A landscape with many peaks, sampled at points; each row gives a point and its height.
From any point a climber steps to the highest of the 2 points nearest to it. It stops when none of these is higher. Distance is the straight distance between rows; heights are no part of it.
tokel: [150 135 127  72 148 133 120 150 103 100 120 133 153 127 148  85 150 126
 124  98 122 122 120 117 156 136  94 132 152 137 105 123 134 130 107 123
 116 147 126 134 141 128 155 145]  (h 41.2)
fovuz: [117 126 147 122 103 137 160 129 149  95 129 127  90  87 154 144 124 135
 146 116 106 118 120  89 164 160 117 131 142 134 119 150 122 121 122 145
 146 109 176 165  82 128 121 107]  (h 57.0)
sadu: [114 130 128 122 107 150 137 128 143 107 123 138  88  84 148 136 139 118
 140 119 100 119 124  92 174 120 130 144 117 147 142 143 125 137 141 160
 123 111 135 149  85 124 102  84]  (h 59.3)
vedu: [ 68 159 130 128 126  98 137  90 185 120 160 145 110 124 106 151 110 102
 101 154 144 157 148 140 150 127 151 157  60 141 140 165 169 124  90 127
  91  97 185 164 179 152 137 117]  (h 38.6)
gab: [149 160 109 109 169 160 122 114 108 109 119 187 108 113 132  41 154 113
 112 182 142 155 127  98 178 107  89  81 142 122 146 113 135 156 170 103
  61 160  47  71 113 149 138 121]  (h 56.9)
kevo: [113 139  61 176 123 167  93 114 138 174 114 118 125  84  99 101 164 134
 166 119 155 165 118 146 130 121 139 135 115  85 162 126 162 192 198 162
 167 119 110  82  56 116 136  67]  (h 51.9)
viduv: [ 92 133  60 125 128 177  97  98 156 140 120 171 107 100  99  52 177 114
 117 159 171 207  89 140 155 133  94 107 136  76 147 108 161 205 165 134
 125 138  54  76  74 153 151 108]  (h 53.0)
til: [136  74 135 156 123 120 152 156  61 130  87 111 116 130 112 204 110 162
 128  96  97 108 116 139  68 127 140 156 159 168 120  81  72  78 100 185
 190 133 142 165  99  71  79 123]  (h 12.1)
Kiruz: [ 69 160 157 130 128 112 147  56 206 103 135 151  84 142 121 150  89 106
 100 193 135 164 156 139 182 137 160 130  55 144 141 164 166 121  87 104
  93 108 153 146 160 180 132 126]  (h 36.9)
mip: [135 186 126 100 191 116 137 113  92  84 122 174 142 100 158  44 130 127
 101 177 165 131 144  90 167 122  76 124 144 132 123 159 187 123 144  84
  49 155 114 118 143 137 166 130]  (h 64.5)
tasa: [126 143 153 131 126 162 124 105 174 129 157 173  72 139 146 117 129 146
 112 202 133 160 124  98 188 126 141  88 140 147 153 159 113 150 167  94
  83 113  82  78  88 167 101  86]  (h 64.0)
bogek: [114 133 145 136 113 166 119 104 183 168 143 149  97 143 138 153 132 142
 141 170 145 170 124 122 162 139 155 106 133 125 175 161 103 152 188 120
  98  89  77  80  87 153 100  96]  (h 61.4)
monal: [114  97 143 151 124 103 142 134  94 152 137 108 168 170  97 210 117 119
 123 103 130 141 117 175  65 141 153 155 138 138 134  36  80 109  86 184
 175  84 170 174 155 102 116 139]  (h 64.7)
zaba: [137  85 150 147 160  93 135 152  85 103 128 109 103 104 110 199  87 125
 117 140  92  96 145  92  46  80 151 147 110 180 124 109  71  85  94 136
 140 145 146 161 112  87  72 123]  (h 24.7)
Remir: [ 97 145 144 118 100  85 139 116 155 108 159 127 137 148 132 164 129 107
 113 118 129 153 129 140 123 137 126 139 105 140 110 120 142 117  55 137
 129  84 205 179 181 140 154 137]  (h 18.0)
vefi: [103  83  86 149 125 142  97 121 156 197  86  98 185 147  84 141 116  99
 143 135 151 125 132 189 111 105 184 144  61 105 143  88 153 154 167 172
 161  98  76 107 151 111 120 150]  (h 63.8)
Migi: [127 141 108 151 124 147 106  99 184 174 141 149 122 151 142 119 154 127
 134 162 185 194 120 170 137 165 121  97 133  81 155 164 183 171 178 118
 112 120 101  83  97 156 150  99]  (h 32.4)
Soraf: [128  98 132 177 115 102 156 104 166 200 145 106 184 160  88 190 116 131
 164 113 165 132 133 155 100 184 169 138 109 109 168  84  99 142 131 172
 174  92 145 142 148  82 123 122]  (h 74.0)
tez: [170  75 142 142 112  95 152 144  81 108 100  99 118 146 137 190 122 165
 140  94  89 114 120 135  71 146 128 133 178 151  99 107  75  87  92 144
 194 137 172 169 101  98 102 151]  (h 13.2)
ger: [ 98 142 126 117 101 108 144 110 172 130 160 131 140 142 141 146 148 120
 126 109 151 165 141 149 154 174 107 151 118 113 127 145 163 128  85 142
 133  86 187 166 156 150 161 117]  (h 18.9)
ruz: [109 100 112 122  95 146 100 133 114 134  92 108 145 128  96 162 138 106
 120  99 110 131 135 169 127  78 154 169  93 152 142  51 100 115 101 194
 146  95  85 153 168 117 105 131]  (h 23.5)
kuvug: [ 99  86 109 138  99 143 123 123 111 155  91 103 160 133  91 165 135 106
 149  89 125 137 136 173 130 116 160 151 105 141 160  38 104 127 129 210
 166  81  91 148 155  99 106 114]  (h 22.8)
Kiv: [107 162  90  71 157 176 143 152  96 111 121 147 108  46 120  93 154 139
 118  96 123 113 105  84 145  83  88 149 126 142 135 177 153 129 169 126
 127 157 117 148  78 106 104  77]  (h 65.2)
Fozu: [135 150 138 129 151 117 165 133 144 115 141 129  91  95 151 136 136 172
 152 108 130 124 109  81 133 192  95 122 164 102 112 205 155 121 137 107
 155 149 216 172  62 117 135 101]  (h 52.0)
fumo: [130 127  99 167 152 120  96 129 168 224 120 112 160 159  87 115 100 102
 145 190 175 112 146 170  80 116 161 133 100  65 154 151 178 154 198 104
 121 140  94  94 149 131 138 163]  (h 60.8)
vopi: [136  59 137 204 168 124 148 141 128 215 115  83 162 153  43 159 100 118
 140 132 164  78 116 141  91 107 173 144  94 135 154  57  82 119 158 179
 166 145  94 122 141  72  90 128]  (h 8.6)
Tid: [133 137 146 112 108 128 165 149 135 112 130 122 101  92 155 149 142 154
 161  81 121 121 118 104 140 190  98 134 157 119 118 158 133 124 125 135
 169 114 207 177  74 117 137 116]  (h 54.5)
neno: [116  95 128 107  99 139 103 140  98 106 103 119 121 124 119 140 123  97
 111 115  81  99 136 146 137  59 153 163 101 170 138  66  87  99  98 170
 124  98  76 150 177 121  91 141]  (h 24.9)
ligup: [174 102  94 121 126 173 129 158  80 125  74 120  98  99 115  96 168 172
 176  86  80 104 106 119 139 120 120 125 164 121 135 136 100 145 183 141
 174 179  90 106  56 116 102 119]  (h 8.0)
tes: [158 110 158 106 117 155 139 135 147 106 129 146 124 147 170  92 162 156
 148 110 115 146 112 131 181 204 121  68 193 122 127 120  98 155 143 104
 120 129 116  83 109 169 148 143]  (h 47.5)
Radi: [161  93 137 132  93 168 147 142 133 131 108 124  92 107 153 135 169 161
 188  83  92 124 106 123 158 178 139 107 188 120 150 124  82 147 166 146
 167 120 103 100  68 128 113 119]  (h 8.7)
Bimog: [117  99 123 176 113 107 142 122 114 186 122  97 186 156  87 191 133 128
 154  97 165 143 136 172  89 166 160 149 128 117 144  57 105 123 112 178
 195  96 161 157 139  91 138 123]  (h 69.7)
nos: [ 97 157 113  94 139 156 135 138 122  97 133 154  87  53 127 102 138 118
 112 118 118 120 119  85 164  96 108 151 120 139 133 165 145 137 149 139
 116 122 131 156  90 113 108  78]  (h 61.9)
kez: [133 161 129 129 150 117 103 121 121 110 130 147 110 146 133 104 110  94
  98 183 108  92 177  93 130  85 129 127  96 161 119 140 121 112 111  90
  75 152 110 124 197 128 124 146]  (h 41.0)
pibim: [126 136  85 159 137 158  99 152  95 173 105  95 144  98 104 103 159 139
 155  83 137 115 120 141 122  83 123 175 120  94 141 129 176 142 176 161
 167 143 127 125  97 111 139  87]  (h 50.0)
Subav: [136  88 152 193 150  96 166 116 190 215 157 100 155 175  77 185  94 126
 155 119 172 119 129 154  89 156 174 131 102 115 174 112  90 140 155 143
 127 111 123 120 145  75  96 128]  (h 80.2)
Ruk: [178 124 101 128 143 140 127 152  58 118  83 115 121 136 135  96 119 156
 133 115  95  68 148 123 112  82 107 135 147 131  99 140 105 106 148 109
 130 190 112 105 118  90 126 144]  (h 6.8)
dizik: [130 112 110 177 110 147 120 124 138 179 126 102 138 121 113 153 155 128
 173 118 149 134 131 149 135 148 158 147 121 117 170 123 116 146 163 170
 155 116  96 103 100 103 115  98]  (h 69.5)
Rupu: [174 165 163 162 164 122 141 113 135 117 163 160 126 143 178  95 132 134
 120 189 162 130 135 102 155 188 107  79 176 114 119 187 160 129 140  60
  83 163 152 102 111 146 168 135]  (h 65.1)
dev: [ 86 153 141  94 131 135 142  56 200 115 124 173 101 179 146 135 113 100
  96 172 155 186 153 176 192 158 123  91 100 134 150 143 184 135 102  96
  97 115 103 114 170 200 161 143]  (h 34.0)
pufe: [112 156  81 190 167 112  95 123 127 208 131 106 150 113  70 128 128 102
 140 157 168 123 149 143 101  79 162 181  67 108 158 151 166 147 175 143
 126 138 115 115 140  81 116  92]  (h 64.9)
Dela: [131  77 129 162 112 138 144 153  78 141  85 111 124 111 117 188 127 152
 152  87 111 104 126 125 107 132 153 159 140 156 135  76  84  97 127 191
 177 129 114 146 104  81  96 111]  (h 11.3)
las: [125 108 167 100 101 147 148 109 175  96 134 156 112 156 164 107 135 148
 123 130 109 150 114 122 196 176 136  63 163 150 148 124  86 140 125 110
 106 105 101  82 116 189 137 135]  (h 45.1)
Segi: [139 105 121 160 118 134 100 133 171 197 130  98 172 175 133 124 130 143
 146 155 175 141 123 172 116 170 153  91 163  59 158 156 143 157 189  96
 131 120  98  81 128 169 155 158]  (h 53.8)
folos: [117 192 100  68 170 134 130 132  46 102 132 147 175  93 129  51 136 134
  93 100 151  92 131  92  99  78  74 146 136 139  82 140 185 117 129  96
  79 163 102 121 159 112 144 165]  (h 49.2)
Levu: [128 144 127  67 131 125 120 145  87  93 137 125 154 136 142  98 137 120
  96  88 124 109 125 136 126  88  93 150 138 145  87  94 136 112  88 127
 122 122 125 139 176 125 153 155]  (h 36.5)
vab: [112 194 124  86 186 121 140 119  75  94 139 156 157  86 148  49 131 132
  91 141 169 106 144  80 111 104  71 137 140 136  99 157 189 117 122  92
  51 156 127 126 161 122 157 145]  (h 54.3)
gefot: [134  61 154 183 147 125 148 141 130 194 111  93 160 159  82 186 107 117
 136 114 134  98 121 142  93 134 170 130 117 146 152  52  56 108 129 181
 171 119  94 143 140  94  87 149]  (h 9.1)
Rugu: [119 123 142  88 129 112 106 138 106  80 133 128 125 131 145 122 105 111
  94 120  90 110 140 111 126  79 117 133 118 164  89 107 124  96  77 117
 108 132 138 149 180 128 136 154]  (h 32.3)
goreg: [119 124 139  88 112 127 112 134  98  63 106 140 107 121 136 116  84 101
  95 137  66  96 151  98 152  62 134 136  94 180 102  95  94  91  84 123
  95 136 106 139 177 129 106 151]  (h 29.2)
zeker: [ 85 146 168 112 121 127 143  56 206 119 142 165  94 166 126 139  94 100
  92 184 123 150 162 155 186 143 145  99  81 153 150 153 158 115 103  86
  88 112 115 125 180 189 137 156]  (h 35.3)
Pako: [113 143 123 127 116 144 131  87 193 151 143 163 126 166 152 119 151 114
 118 153 178 200 123 166 153 184 116  95 130  96 146 159 185 158 153 109
 109 121 115 115 137 168 160 107]  (h 32.8)
ragof: [140 151 140 127 160 124 148 130 132 102 148 144 101  96 162 106 133 138
 123 147 133 115 121  88 150 157  92 128 153 122 114 194 162 122 137  94
 125 160 176 154  82 131 129 103]  (h 49.5)
let: [144 135 108 180 139 101  97 144 140 183 154 101 162 162 114 136 143 120
 133 128 159 122 145 169  90 137 137 155 110  97 140 140 144 128 133 116
 138 146 144 140 145 128 157 141]  (h 54.7)
Mepu: [146 115 124 148  90 150 107 140 158 154 131 103 155 150 144 117 173 152
 170  88 141 147 108 175 132 197 132 104 177  82 143 126 127 156 163 136
 162 119 130  91 100 161 164 142]  (h 51.3)
Nameb: [132  97 114 140  97 149  95 133 179 171 123  99 161 169 139 113 151 156
 159 121 161 156 114 172 120 181 149  81 183  64 153 128 130 158 175 118
 144 120  96  73 109 187 166 152]  (h 52.4)
dal: [105 149 142 143 146  98 119 124 144 108 164 134  80  97 105 153  90  88
 103 188 114  90 160  82 109  70 155 157  56 157 128 149 117 108 102 106
  81 139 131 159 163 131  96 120]  (h 33.9)
baso: [144 107 137 196 152 115 138 127 161 217 147 108 135 153  83 166 113 122
 150 153 157 102 127 138 104 130 165 139  88 124 169 137  93 138 172 132
 132 133  95 111 129  81  93 129]  (h 73.9)
lesa: [110 150 120  85  94 139 140 145 116 118 136 113 153 115 131 141 157 136
 138  48 143 149  99 148 122 153  88 154 151 113 111 104 151 134  96 159
 173  82 182 172 141 124 157 125]  (h 20.2)
Pev: [ 94 161 170  84 163 105 156 125 138  66 149 147 124  73 140 100  96 135
  91 151 125 107 125  65 151 112  93 125 110 124  79 184 168 109  90 105
  99 152 161 152 129 149 138 122]  (h 35.7)
vebe: [129 163  83  60 158 155 133 154  62 114 111 131 133  59 104  77 153 165
 113  86 124  83 110  90 110  80  73 140 140 146 115 181 159 130 164 112
 139 186 109 138  84  93 103 119]  (h 73.4)
pel: [136 106 136 128 133 100 129 154  89  78 120 123  99  82 117 176  62 137
 106 142  77  90 141  82  80  67 142 142 104 170 104 136  92  88  85 138
 128 151 144 157 109  99  65 131]  (h 23.3)
Zate: [168 122 127 148 140 132 162 136 118 104 112 127  62  88 146 145 111 176
 157 133  94 100 118  70 145 133 125 143 162 145 123 205 120 120 165 125
 160 161 158 151  38  89  72  98]  (h 17.3)
modun: [131 103 141  99 100 143 110 134  94  86  96 124 114 133 139 134 102  89
 104 141  56  86 152 118 158  71 153 129 104 195 124  80  74  98 101 141
 106 123  75 125 175 121  93 152]  (h 26.9)
zel: [134 132 111 184 174 100 125 122 177 216 149  99 142 159  73 127  99  93
 142 182 177 113 148 162  66 113 152 149  66  85 167 144 155 145 183 101
 106 145  97 106 160 104 111 147]  (h 64.4)
tusaz: [110 130 119 105  68 130 139 145  82 128 134 110 149 108 113 171 148 135
 147  39 140 143 109 161 104 144 113 158 155 124 120  74 131 126 102 185
 192  71 188 176 131 102 146 110]  (h 21.0)
Zetan: [161 127 115 106 129 125 150 145 100  85 110 115  91  79 130 121 107 173
 123 114  91  89 125  67 124 103 112 130 146 143 109 191 130 106 127 115
 154 170 158 161  71  85  83 115]  (h 18.2)
Bugu: [145 138 135 125 124 166 111 127 141 137 131 168  81 132 129  88 139 148
 112 200 139 170 128  88 175  98 122  78 165 132 156 146 103 160 175  84
  73 132  35  43  77 160 103  91]  (h 68.1)
soko: [157  91 126 131 105 155 133 145  91 117  88 114  96 103 136 152 137 151
 155  91  84  96 117 119 137 124 133 148 150 154 135 126  92 116 131 165
 162 130 113 153  83  99  86 111]  (h 10.7)
nif: [103 130 112  82 123 135 128  94 184 111 118 166 153 162 141  75 171 125
 129 124 163 210  96 185 171 191  97  89 141 103 147 110 171 165 113 120
 112 124  90  85 145 197 184 150]  (h 32.7)
faliv: [109 158  79 145 113 150 116 142  82 166 125 101 162  77  86 115 155 142
 145  58 158 133 119 146 108  86 121 182 116 107 130 123 176 154 155 175
 166 114 149 136 118  99 144  79]  (h 48.5)
Sav: [158 127 162 168 116 151 151 139 155 156 149 135  82 129 163 157 139 175
 176 132 123 130 113 112 148 186 142 100 202 115 149 177 101 138 183 114
 141 124 126  95  58 134 108 104]  (h 58.1)
zipud: [144  67 171 162 118 128 145 135 135 169 129 112 135 150 123 186 115 124
 136 125 107  94 128 134 112 148 174 125 134 159 154  91  53 103 131 145
 144 119  92 132 128 103  89 148]  (h 9.9)
gebor: [107 111 108 108  66 140 134 133 105 133 115 113 156  99 112 155 161 132
 171  49 138 155 134 159 133 143 131 169 128 123 155  56 119 137 124 203
 186  69 147 159 124  98 136 101]  (h 21.7)
Sotem: [152 123 112 164 139 125  96 130 157 212 132 108 169 178 110 107 114 119
 134 173 168 118 140 163  86 138 149 111 132  69 152 151 161 147 179  81
 115 144  98  88 157 158 159 172]  (h 57.1)
Rem: [145 166  98 120 167 104 127 149  49 120 128 122 126 127 134 106 113 142
  99 116 128  80 151  98  36  49 102 149 125 145  71 143 130  96 104  87
 108 176 146 118 162 102 133 150]  (h 4.7)
burab: [133 121 143 154 107 159 122 125 166 167 151 126 103 142 145 145 151 156
 159 133 143 142 118 125 148 170 151 107 164 113 175 152 103 148 186 128
 126 102 102  80  76 141 115 100]  (h 59.8)
bot: [113 151 124  86 108 126 139 137 145 111 136 125 142 120 145 125 162 122
 131  84 146 144 121 133 158 164  98 149 144 118 125 122 155 137 101 151
 142  90 169 169 134 141 152 117]  (h 19.5)
rukal: [156  90 152 147  91 144 140 134 135 142 131 121 116 144 158 150 152 147
 158 100 104 105 116 141 138 180 146 112 168 129 144 123  93 117 135 131
 148 111 114 118 109 134 123 140]  (h 9.2)
pofi: [147  92 131 102 120 120 121 155  58 105 112 118 137 147 125 150 110 114
 104 109  91 110 125 160  74  75 138 148 152 159  90  74  75  87  88 142
 160 125 123 148 164 107 118 166]  (h 49.1)
tibog: [137 136 193 139 133 115 164  97 182  85 156 153 112 151 174 109 113 144
 121 180 129 140 127 110 192 194 121  74 155 126 119 167 140 131 106  87
 106 119 157 119 125 185 160 137]  (h 54.0)
fira: [ 98 152  86 102  94 132 102 123 125 146 133 112 170 122 103 128 156 108
 125  70 158 157 134 185 118  98 126 172  92 108 126 111 172 142 112 170
 145  93 139 148 169 120 150 116]  (h 46.8)
vure: [100 112 105 118  62 133 127  99 132 136  99 121 160 120 119 162 153 115
 166  75 137 177 141 162 145 146 146 157  99 133 159  54 107 147 128 199
 166  63 127 137 140 104 130 105]  (h 22.2)
Kogiv: [174 102 153 119 118  87 148 152 100  84 121 106 130 154 152 162 106 163
 138  94  86 127 113 126  86 153 118 109 182 139  75 123  93 100  71 119
 171 133 202 170 115 112 126 173]  (h 14.6)
rikig: [137 118 169 145 138  75 133 129 162 113 166 113 132 158 140 169 110  99
 121 161  97 118 140 110  81 143 144 122 101 144 121 125  98 109  73  92
 102 115 179 157 163 160 129 158]  (h 30.6)
sesam: [144 111 190 145 125  70 132 136 135  83 154 118 127 162 159 159  85 118
 124 153  84 122 132 106  96 152 134 101 121 142  83 127  95  97  54  86
 117 135 195 160 142 150 132 158]  (h 33.0)
zar: [156 142 138 113 134 147 117 134  92  96 109 148 131 152 161  80 118 121
 110 149  97  97 154 110 169 132 110  82 134 150 104 123 107 120 126  87
  65 162 106  78 157 131 146 154]  (h 54.6)
fuziv: [140 118 131 125 113 165 103 131 146 136 119 158 109 138 131  74 151 154
 130 157 140 171 108 120 163 125 129  77 176 106 159 130  94 162 185  99
  93 128  44  37  97 164 136 117]  (h 72.7)
savup: [133 109 167  93  96  95 156 156 114  65 131 116 128 133 154 170  98 143
 125  91  95 140 100 115  96 158 115 109 164 129  73 112 104  95  63 135
 163 109 201 186 124 132 119 156]  (h 15.8)
mogaz: [133 170  76  56 172 159 125 149  47 110 101 133 166  80 112  53 143 142
 110  85 133  87 113 107 109  71  78 150 139 132 102 134 161 123 156 115
 120 176  88 112 121 110 134 137]  (h 60.6)
Mub: [154  92 113 105 108 167 139 157 108 126  82 140  91  96 127 105 176 152
 180  72  74 129  95 121 153 156 125 116 171 124 136 104  71 160 167 152
 171 143  91 106  59 127 111 126]  (h 8.4)
Bev: [158  82 167 161 162  87 135 151  98 119 123 110 117 146 118 193  87 117
 122 155  81  99 145 113  60 107 154 129 110 169 121  95  58  96  98 110
 127 146 140 151 133 105  96 154]  (h 26.4)
rarof: [146 118 151 104 122  86 138 147  97  53 127 117 102 103 128 142  59 141
 102 137  86 108 133  72  75  80 134 104 104 152  76 146  92  75  72 111
 124 161 170 153 112 102  70 133]  (h 21.6)
tir: [149 148 176 160 158  98 155 113 167  99 167 159 111 150 177 113 112 146
 115 192 151 135 136 102 164 199 106  81 161 115 106 191 158 130 106  70
  94 153 189 132 129 169 168 128]  (h 58.6)
parol: [147 133 142  77 128 109 148 145 106  55 120 128 110  78 122 113  73 165
 105 122  89  91 124  55 120  89 118 108 122 149  86 183 125  92  97 115
 134 164 164 160  88 100  65 134]  (h 19.7)
Zos: [ 98 179 109 115 136 129 120 122 166 114 154 150 117 111 137 102 147 110
  96 143 162 152 144 125 157 101 106 157 109 124 136 169 188 133 124 122
  89 130 148 143 154 137 148  99]  (h 42.7)
sido: [126 140  68 201 130 156  90 137 111 190 106  95 142 101  99 108 150 151
 172 112 157 116 112 137 123 108 149 155 120  91 154 142 180 164 203 164
 175 142 124 108  76 111 139  80]  (h 51.2)
sug: [128  75 153 148  99 126 139 124 131 136 122 123 132 137 133 196 113 115
 132 120  95 107 129 136 129 139 164 134 126 166 150  71  71 105 102 172
 143  93 101 158 129 111  94 142]  (h 10.4)
vuke: [148  83 166 102  99 104 132 134  89  62  98 122 133 148 148 169  81 120
 100 115  50 115 123 123 121 113 147 112 146 165  81  72  68  88  68 132
 142 113 151 163 143 120  94 170]  (h 39.4)
virid: [110 149 186 128 135 113 144  80 176  87 144 145 101 164 132 110  87 108
  94 209  99 121 162 106 189 138 139  84  98 154 120 148 135 108  91  80
  76 126 135 118 174 192 141 156]  (h 32.5)
fasut: [123 118 102 128 103 137  92 119 174 163 120 110 179 182 125 122 147 106
 138 118 153 151 124 203 122 153 137 128 116  79 127 105 169 149 126 132
 142 120 105 117 168 171 170 157]  (h 59.4)
zuda: [111 139  99 139 106 121 111 145  89 172 136  92 171 127  84 154 136 119
 126  68 160 136 118 188  84  86 136 175 114 115 118  87 153 127 112 178
 169  96 152 152 158 111 146 126]  (h 49.0)
deso: [147 129 131 116 126 139 128 146 152 124 130 136 140 138 151  88 186 151
 162  89 136 154 101 146 162 210  96  92 191  96 133 130 127 160 148 123
 153 135 124 106  94 158 163 133]  (h 49.7)
Kotiz: [127 134 102 142 108 111 106 116 164 178 143 111 167 167 135 142 153 111
 138 117 161 151 136 191 109 163 133 141 117  89 137 130 160 137 117 127
 144 124 147 141 150 141 168 139]  (h 57.5)
mudi: [123 165 105 128 153 126 129 145 101 127 158 133 104  77 124 119 129 125
 104 113 146 102 134 101 106  77  97 171 114 132 114 184 171 119 122 112
 110 159 154 143 126  99 127 108]  (h 3.0)
kepef: [ 97  90  88 124 110 137  85 113 167 182  96 100 184 168 102 140 132  94
 143 132 149 140 127 204 111 136 156 136  80  79 136 102 168 167 156 139
 143 109  91 106 171 152 153 163]  (h 61.3)
sek: [137  93 152 124  74 141 134 130 143 126 116 121 124 145 158 158 142 122
 145  97  98 123 123 137 143 172 137 123 152 143 145  84  91 121 107 157
 156  90 125 151 128 144 125 143]  (h 9.7)
lasab: [ 96 147  58 136 116 165  89 111 145 152 119 144 113  92 105  71 174 113
 147 128 163 193 103 139 142 125 115 119 121  63 155 118 170 207 181 152
 140 130  95  84  73 145 144  91]  (h 52.5)
nomo: [184 118  91 122 133 163 118 171  66 125  75 112 118 124 121  84 147 160
 158 103  98  85 120 131 133 104 122 121 153 115 117 124 119 129 171 128
 156 188  94 104  93 118 119 136]  (h 7.5)
zufev: [124 145 112 158 139  99 106 140 111 174 152  94 159 148  92 156 145 116
 128 117 161 134 129 169  67  98 138 177 106 115 129 120 140 116 113 142
 147 124 160 151 160 113 147 122]  (h 51.7)
Tema: [119 112 150 130 119  96 128 133 117 132 146 116 148 167 114 184 125 100
 108 112 114 133 121 168  72 118 145 158 120 153 125  63  83  99  80 145
 152  89 148 174 177 120 129 160]  (h 60.0)
Kipeg: [106 142 137  98 137 148 138  71 194 125 132 171 124 174 151 108 148 122
 115 154 173 209 120 178 169 172 111  85 127 108 151 145 192 157 122 106
  92 125  95 101 150 196 174 136]  (h 33.3)
Pinoz: [132 153  86 117 150 164 109 112 141 131 122 178 107 107 117  45 168 113
 119 167 168 192 100 110 162 119  91  93 142  94 151 121 152 178 178 109
  95 149  43  77  90 154 142 105]  (h 53.9)
pezil: [ 95 163 140 126 130 100 128 114 163 104 171 139 106 116 137 136 125 108
  86 159 144 127 145 113 145 114 125 150  84 135 128 163 169 111  93 115
  92 120 172 153 164 153 141 111]  (h 40.5)
nira: [161 183 142 142 185 114 139 103 118 102 138 175 127 135 170  65 128 125
 100 202 170 129 150  90 156 142  84  97 154 115 115 171 168 119 143  73
  50 158 132 110 139 137 167 130]  (h 77.8)
Lubud: [165 143  92 122 155 111 131 157  40 127 104 123 131 131 122 101 114 162
 111 109 114  75 139  95  71  64 107 148 134 142  85 155 126 101 128 103
 134 188 136 116 129  91 127 145]  (h 5.7)
bepe: [ 92 165 156 126 137 100 145 124 149  85 176 137  98  79 138 130  94 122
  94 145 130 117 131  77 127 104 116 146  93 123  94 180 162 111  83 107
 101 137 188 155 141 144 136 102]  (h 38.3)
gana: [124 131 112 186 170 124 113 123 155 211 138 115 139 140  73 137 106  99
 144 179 165 111 140 149 101 101 169 158  63 113 162 143 135 146 184 142
 124 136  81 103 140  80  96 125]  (h 68.7)
sigif: [130 175  98 143 165 108 125 150  72 133 168 130 104  93 110 133 122 124
 102 125 134  79 145  91  35  42 101 169  96 143 109 171 163 105 123  91
 102 168 142 122 153  99 128 115]  (h 3.7)
mem: [ 80 163  65 100 118 137  92 105 150 134 127 126 157 120 110 105 151  90
 112 109 163 181 140 174 141  94 118 162  80  99 139 135 192 153 132 149
 106 111 118 123 172 135 156 100]  (h 45.3)
nama: [125 149 107 176 124 129 116 117 135 166 142 122 118 109 128 142 153 118
 143 128 149 138 142 135 136 123 135 161 112 117 151 159 141 148 160 155
 142 122 136 131 110  98 121  78]  (h 67.0)
Vom: [160 129 141 131 142 122 113 133  84 110 114 132 119 153 153 122 111 105
 111 156  78  77 164  97 130 102 133 111 127 159 110 133  91 105 114  90
  89 161 121 106 158 113 125 152]  (h 47.2)
pes: [147 142 140  89 160 130 145 138 109  78 122 137 126 112 165  88 134 147
 131 131 111 110 116  97 176 167  96  99 160 135 100 162 130 129 122  97
 118 145 154 143 110 133 132 134]  (h 46.0)
vaga: [111 121 166  99 108  95 154 146 136  85 148 117 135 133 151 164 123 127
 124  96 113 134 110 114 107 156 108 132 142 131  89 118 132 104  54 132
 148  91 210 184 136 146 149 143]  (h 16.9)
zot: [165  90 138  74 111 140 126 157  67  70  85 118 129 138 142 138 104 141
 113  93  68  98 117 139 126 102 113 119 157 162  82  88  69 103  95 141
 159 132 131 145 133  94 105 163]  (h 43.8)
Vuki: [104 175  89 186 158 120  98  99 128 186 147 127 125  93 106 136 138 120
 138 155 164 146 156 122 132  91 158 174  78 127 155 180 160 154 180 141
 123 129 123 118 119  76 114  48]  (h 64.6)
gok: [148 119 198 152 110 123 166 120 180  92 152 145 100 126 174 134 107 154
 135 167 113 124 119  89 186 207 133  71 172 122 102 175 117 128 128  91
 126 118 165 119  88 168 127 123]  (h 53.4)
zum: [ 67 192  89  97 146 134 122  99 159 120 149 158 122 100 119  90 143 111
  93 124 170 184 139 148 161  93 105 151  80 127 142 159 213 151 130 132
  90 114 127 136 162 132 152  81]  (h 44.0)
pupoz: [141  99 185 101 108  91 135 128 105  57 124 119 140 163 152 154  76 119
 104 129  63 123 126 110 123 135 136  88 124 157  62  96  77  89  42 108
 121 128 181 155 153 147 131 179]  (h 36.0)
vev: [164 159 127 115 166 160 129 125  94  98 112 166 121 127 162  55 130 125
 123 174 125 114 138  94 178 134  98  84 152 135 122 141 125 133 162  89
  61 166  95  79 117 127 131 124]  (h 63.0)
mimiv: [123  93  97 111 105 170  91 124 149 143 115 146 128 142 122  62 149 143
 133 143 140 178 102 147 158 136 141  71 170  95 160 108 116 172 171 118
 110 126  50  31 106 186 146 138]  (h 76.3)
Bivan: [ 80 169 178  75 169  97 150 109 137  54 146 148 141  97 145  74  89 136
  84 154 130 122 128  84 171 120  99 122 114 141  93 146 183 107  77 106
  84 138 151 149 157 169 159 143]  (h 32.6)
Vofup: [100  91 101 150  94 146 124 106 160 185 101 107 170 126 106 160 139 138
 178 114 152 142 122 156 128 157 183 123  98 113 174  96 110 162 173 189
 172  88  81  89 123 108 114 106]  (h 67.2)
raku: [122 128 159  67 133 103 124 138  86  54 130 134 138 151 162 119  85 125
  97 123  92 113 117 108 123 106 113 106 129 156  61 107 108 100  57 105
  99 129 173 139 175 124 145 181]  (h 32.2)
Kulu: [131 120 111  87 119 147 107 122 156 112 117 139 161 159 136  68 174 120
 128 102 134 169 102 165 174 177 102  97 153 114 130  83 143 161 115 133
 125 136  90  91 142 185 176 159]  (h 31.9)
neke: [143 124 183 146 101 151 168 128 175 113 149 147  71 115 169 143 133 172
 165 153 115 130 113  82 172 202 129  85 184 114 135 167  97 140 170 106
 139 117 146 111  45 148 106 101]  (h 56.4)
zona: [114 156 127 141 160 104 103 138 117 124 143 130 103 117 118 133 111  83
  97 167 114  86 171  93  79  61 139 165  79 161 129 134 119 102 105  97
  77 142 125 135 183 115 108 130]  (h 36.6)
tas: [157  95 174 178 165  79 147 136 140 137 164 104 123 156 121 195  96  98
 130 162  93 103 134 115  68 139 159 122  99 168 137 106  70 110  96  99
 112 127 155 156 137 116 104 155]  (h 28.2)
Sidi: [130 117 139 114 120 103 108 145  80 115 130 115 150 160 115 157 111  85
  95 123 101 125 136 159  71  68 132 161 117 155 104  67  83  92  85 132
 141 115 123 152 201 126 133 178]  (h 54.1)

For each start below, name the point where the climber stops.
fira -> dizik
rarof -> Subav
sido -> vev
tez -> Rugu
Rem -> sug
vuke -> Subav
pes -> vebe
lesa -> Rugu
gok -> mimiv

Call two points neighbours if one is among the 2 nearest of the other. Go from one point of each pair to the other, from neighbour to neighbour, staying as high as possible. Name the lowest point that can't be avoided.
dizik / Subav -> Vuki
mimiv / vebe -> folos
mimiv / nira -> gok
